Points on a hilly landscape, in no order, each with its height.
A ball rolls from a point to whichever of its 5 nearest points has the largest drop for the distance, and stops where none of them is lower. Distance is the straight distance between rows; heights are no part of it.
zut h=30.9: [123  90  82 118 124 147  72 154 111 150 127 126 124  85  92  69 121 112
 104 114]
tobu h=34.6: [120  69  72 134 116 149  99 112  77 147 146 180 152 156 122 183 136 173
 136 119]
vupe h=23.7: [ 85 166 144 138 111  99 154 117 166 103 106 111 140 166 130 138 160 136
 134 131]
Zom h=32.1: [116  71  71 112 130 149  52 140  78 142 148 150 122 105  78  86 124 123
 103 115]
Roz h=14.9: [123 139 128 125 128 131 140 163 151 121 104 146 109 130 136 128 142 106
 138 127]
muvek h=33.4: [133  51 116 109 118 105  59 124 132 138 153 175  95  36  92 145 111 132
 104 108]
Budi h=9.4: [134  89  78 132  84 134 159 112  51 182 116 140 204 152 118 156 143 211
 118 115]
Guk h=19.3: [124 148 123 122 113 133 173 137 132 119 111  76 153 156 125  62 108 110
 126 142]
nopa h=42.1: [ 97 162 165 139 140 139 137 120 161  79 118 126 100 159 134 139 138  98
 133 151]
Rez h=39.8: [138 151 113 158 122 141 196 114 126 139 119  93 182 169 173 147 119 159
 126 144]
Pomi h=18.8: [137 170 149 110 129 143 140 144 111 141 117 158 122 185 105  99 142 124
 134 125]
gugi h=23.2: [161 120 153 115 164 122  53 134 138 109 162 125  91  14  93  98 113 102
 102 113]
tozoz h=37.1: [134  88  87 106 131 156  81 146  99 147 134 168 100 136 103 122 121 121
 131 114]
lok h=19.6: [111 114  78 125 111 121 122 118 134 148 131  64 158 123 119  65 107 102
 122 131]
ged h=42.8: [130 129 132 114 140 153 106 115 118 134 133 154 132 187 123 169 134 142
 133 122]
kar h=44.2: [173 123 171 105 182  96  49 137  97 139 190 192  41  28  95 125 127 123
 149 124]
gaf h=20.5: [ 89 172 148 145  96 111 198 105 152 105  93  89 160 167 140 121 142 140
 130 157]
fibu h=15.1: [135 132 116 137 126 157 167 171 135 133 101 134 139 123 149 105 118 102
 129 131]
manok h=68.0: [131  91  95 145 133 134 106 119 158 112 137 145 132 109 159 209 136 140
 138 128]
fifez h=16.3: [121 173 146 118 123 125 135 158 140 136 108 188  98 178 128 137 165 131
 155 134]
madim h=44.3: [130 123 137 116 158 126  71 140 144 115 145 155  73 115 123 146 136  98
 142 122]
lurag h=22.2: [142 154 232 121 168 109 148 146 145  94 153 169  41  20 120 125 107  75
 145 151]
lufu h=43.3: [130 151 128 137 139 148 127 137 122 128 125 187 124 179 147 195 162 166
 150 133]
soz h=22.3: [135 119 103 112  90 125 139 145  92 178 107 177 160 174 107 144 147 175
 135 109]
vazo h=33.8: [135  75 151 131 134 106 108 111 175 104 145 112 114  48 138 156  96 100
 122 124]
kaneb h=5.3: [ 74 146 160 165 119 108 163 121 178  59 115  72 119  89 158 113 106  93
 134 141]
lur h=19.9: [ 95 140 115 132 100  85 155 122 158 119 115  59 159 128 134 103 128 110
 130 140]
tavum h=32.8: [113 119 100 123  96  77 130  79 124 162 129  94 183 168 123 165 152 182
 127 124]
Noso h=25.8: [ 63 188 191 145 123 136 144 126 149  58 109 144  69 136 118  98 142  98
 136 161]
nubo h=21.8: [115 139 151 114 139 110  83 148 162 113 124 139  91 118 113 121 150  99
 130 118]
nup h=22.5: [132 103 120 135 144 133  89 126 155 103 144  97 114  89 138 107  99  83
 128 118]
tubin h=30.4: [117  90  99 114 111 117  99 153 145 142 117 135 123  90 112 106 133 109
 117 112]
Totur h=26.3: [150 101 168 108 145 113  99 154 158 120 139 152  85  39 115 132 118  93
 124 116]
Kire h=29.7: [126 101 106 114 108 122  99 125 102 152 131 167 156 182 114 160 149 159
 136 104]
Zofe h=22.6: [122 176 199 115 107 124 215  95 115 115  91 102 148 198 116  97 133 159
 116 143]
Mifa h=32.9: [130 150 129 135 133 152 159 139 139 133 111 160 139 172 150 166 147 148
 137 133]
gatut h=18.3: [162 163 133 127 179 150  61 172 103 128 153 149  65  34 115  82 131  87
 120 127]
fogit h=28.1: [152 143 180 127 191 133  73 133 142  89 175 137  49  54 116 122 104  76
 134 129]
Fisa h=21.0: [115 123  94 115 125 115  99 103 128 140 141  71 163 149 106  80 114 116
 110 127]
nev h=21.9: [122 150 193 123 129 102 146 157 170 102 114 169  66  67 130 143 143 103
 136 134]
seda h=43.4: [149 123 111 141 108 115 172  72  76 184 141  87 197 165 141 172 127 196
 116 123]
boseb h=41.6: [115 158 117 180 137 142 168 143 166 124 124 144 157 128 172 184 176 191
 132 133]
sive h=12.8: [127 193 160 115 141 143 134 150 120 115 120 117 112 153  92  43 142 111
 115 129]
gefi h=8.4: [118 145 153 119 113  90 110 163 146 136 118 199  82 128 129 165 171 134
 157 123]
sedog h=24.4: [134 112  88 125 106 113 165  75  89 180 138  59 194 162 135 123 103 148
 118 145]
ven h=22.8: [121 141 119 124 105 116 166 124 131 150 104 125 179 176 126 138 147 157
 129 126]
gineb h=12.9: [102 186 158 142 125 153 165 134 134  78 117  62 123 137 106  28 108 102
 115 145]
niv h=10.6: [100 142 149 155 112 116 171 150 179 102  93 118 122 102 160 138 132 111
 135 138]
bove h=20.2: [136 108  65 138 122 128 134  84 103 152 153  57 176 160 138 102  75 110
 119 145]
boba h=20.9: [125 148 140 110 116 122 146 108 120 132 117  96 163 185 107  86 121 134
 121 129]
noza h=17.1: [141  94  88 146 116 158 154 158 141 137 123 105 140 105 169 124  86  94
 135 137]
timi h=34.2: [129 133 131 125 159 157 101 108 137  99 146 115 113 159 122 128 107  99
 131 125]
ladet h=11.5: [114 166 147 132 135 134 126 154 154  89 122  99  99 104 117  63 122  81
 118 134]
Laru h=19.1: [102 146 123 149 107 112 184 112 146 104 117  66 157 153 151  98 114 107
 135 153]
Lubi h=19.8: [140 123 122 123 146 144 100 168 139 131 125 145  94 108 125 116 132  94
 136 122]
meve h=20.7: [126 109  73 125 127 131  95 103 122 138 158  56 156 122 120  60  98 103
 111 135]
gan h=27.7: [131 117 158 124 113 105 140 167 170 124 109 110 110  34 133 104 108  84
 122 112]
Sakud h=29.5: [177 144 162 107 111 141 189 107  79 160 104 136 160 198 119 132 134 179
 107 111]
zedu h=18.0: [127 109  87 147 118 133 148 122 140 127 138  70 158 136 164 123  85  97
 137 145]
ribo h=26.0: [147 158 169 118 184 109  51 138 128 105 172 155  57  37 101 107 136 102
 126 120]
Rozip h=12.3: [121 120 128 153 127 146 165 152 169  99 114 131 115  89 173 146 112  93
 142 134]
Bak h=15.5: [ 82 157 162 163 122 146 190 117 163  59 103 102 109 131 154 115 111  97
 138 159]
gogu h=20.3: [125 153 135 123 114 118 187 123 126 128 105  82 163 174 128  94 122 134
 125 141]
mina h=27.4: [118 103 105  98 110 105 101  87  96 164 133 124 177 181  92 132 138 170
 111 111]
netil h=25.3: [ 96 159 120 146 104  85 152 117 164 133 113 122 174 152 138 165 176 174
 131 126]
bano h=35.3: [123  96  68 143 116 139 131 138 110 157 119 147 172 131 143 171 141 167
 132 123]
zamid h=28.4: [171 158 196 130 117 133 216  59  91 142 101 100 148 183 152 139 136 196
 100 111]
Pul h=12.4: [134 128 149 134 134 127 139 155 169 102 119 165  92 101 162 185 153 123
 143 135]
bug h=28.2: [129  97 116 112 137 116  53 135 142 125 144 135 100  83 103 111 135 104
 114 115]
fepor h=49.5: [120 126  85 170 132 134 113 123 134 145 144 153 171 141 150 206 168 208
 134 118]
kife h=36.0: [165 158 123 145 115 127 237  97  88 180 125  71 201 149 162 142 127 202
 113 137]
Nuzof h=38.5: [113 119 143 157 139 117 128 107 183  73 136  99 119  98 167 170 112  99
 137 144]
vep h=32.5: [114 165 183 135 143 121 152 159 151 109 121 201  48 107 157 145 149 102
 170 149]
voko h=36.9: [121  44  66 136 126 152  93 119 101 128 140 140 140 105 126 132  89 117
 113 138]
Fase h=31.0: [162  69 135 125 150 144 105 135 153 107 138 141  99  45 144 168  81  89
 125 129]
vesot h=17.0: [150 118 115 136 157 180 111 170 127 119 128 122 104 100 131  79 101  75
 127 137]
bomu h=27.0: [163 117 147 117 185 151  74 149 123 111 166 150  51  70 125 129 102  82
 140 143]
rifu h=23.4: [143 170 151 121 131 165 165 150 115 133 108 155 110 177 129 101 127 105
 136 133]
Pog h=10.7: [108 162 151 142 137 119 103 140 166  78 135  72 115  76 118  64 124  82
 110 119]
sula h=25.7: [153 146 177  85 103 104 188  88  93 156 102  93 170 188 103 104 150 174
 109 112]
bosa h=20.0: [119  90  77 109  92 108 134 110  79 175 120 130 193 167  98 139 138 180
 118 113]
tisal h=48.3: [118  50  81 131 125 124  97 126 138 129 131 157 127  77 149 181 125 135
 124 122]
Zede h=11.9: [101  68  84 124  93 101  73 120 130 143 125 168 142 116 117 189 158 173
 128 114]
fuvon h=45.8: [138  92 118 107 125 101  58 144 111 138 156 222  68 133 116 196 159 152
 166 127]
fele h=54.4: [121 143 138 140 149 130 116 106 156 105 133 153 121 178 142 194 152 145
 138 137]
Bof h=41.8: [129 120 100 140 134 139 135  98 114 140 132 110 177 177 145 169 116 151
 123 133]
sova h=16.8: [123 152 128 153 127 149 180 108 142  86 134  52 150 164 159  72  73  89
 130 148]
Tet h=16.9: [126 163 182 134 164 126 104 150 148  97 134 150  54  76 124  99 126  77
 136 130]
vof h=34.9: [175 150 165 130 108 102 237  72  78 178 113  67 182 147 158 140 152 227
 103 125]
ramim h=34.7: [159 124 131 128 120 127 170  51  80 169 140  65 182 184 150 154  89 165
 111 124]
kufez h=45.5: [109 112  99 128 123 103 105 105 147 128 132 116 155 160 139 172 143 145
 129 121]
tarit h=11.8: [120  78  79 113  96 128 111 105  77 159 134 135 174 157 105 133 117 164
 112 118]
Vike h=26.9: [167 153 151 108 127 155 179 139  71 168 103 168 141 193 124 128 135 164
 129 112]
guso h=13.5: [146 162 129 126 141 145 113 190 136 123 120 125  93  55 111  44 127  79
 118 125]
vun h=22.1: [138 126 112 118 163 168  67 130 112 112 159 115 117 136 108  86 114  96
 126 126]
zusov h=29.6: [141 102 116 104 118 145 100 124  57 164 127 172 148 182  91 121 125 151
 123 107]
Zubi h=27.5: [148 139 131 113 141 159 132 132 102 141 131 147 132 190 123 130 115 127
 133 128]
putug h=30.3: [127 124 140 107 143 116  87 162 129 142 131 185  66 115 122 146 147 111
 158 118]
Vome h=27.3: [123 109  80 150 103 131 139 151 116 164 116 170 183 139 132 180 162 204
 133 109]
mida h=41.7: [127 122 127 105 147 114  37 143 123 140 158 179  74 117  94 130 149 123
 141 106]

Call two points neighbours if one is among the 5 nearest of the other. Go from one point of each pair to the other, from neighbour to neighbour, staying as low as possible. Name the highest point that can't be avoided.
tarit, kaneb: ven
Zede, kaneb: Kire
gefi, kaneb: Pul

Where does a ball stop that starts at each point below?
vupe: kaneb
lur: kaneb
timi: kaneb
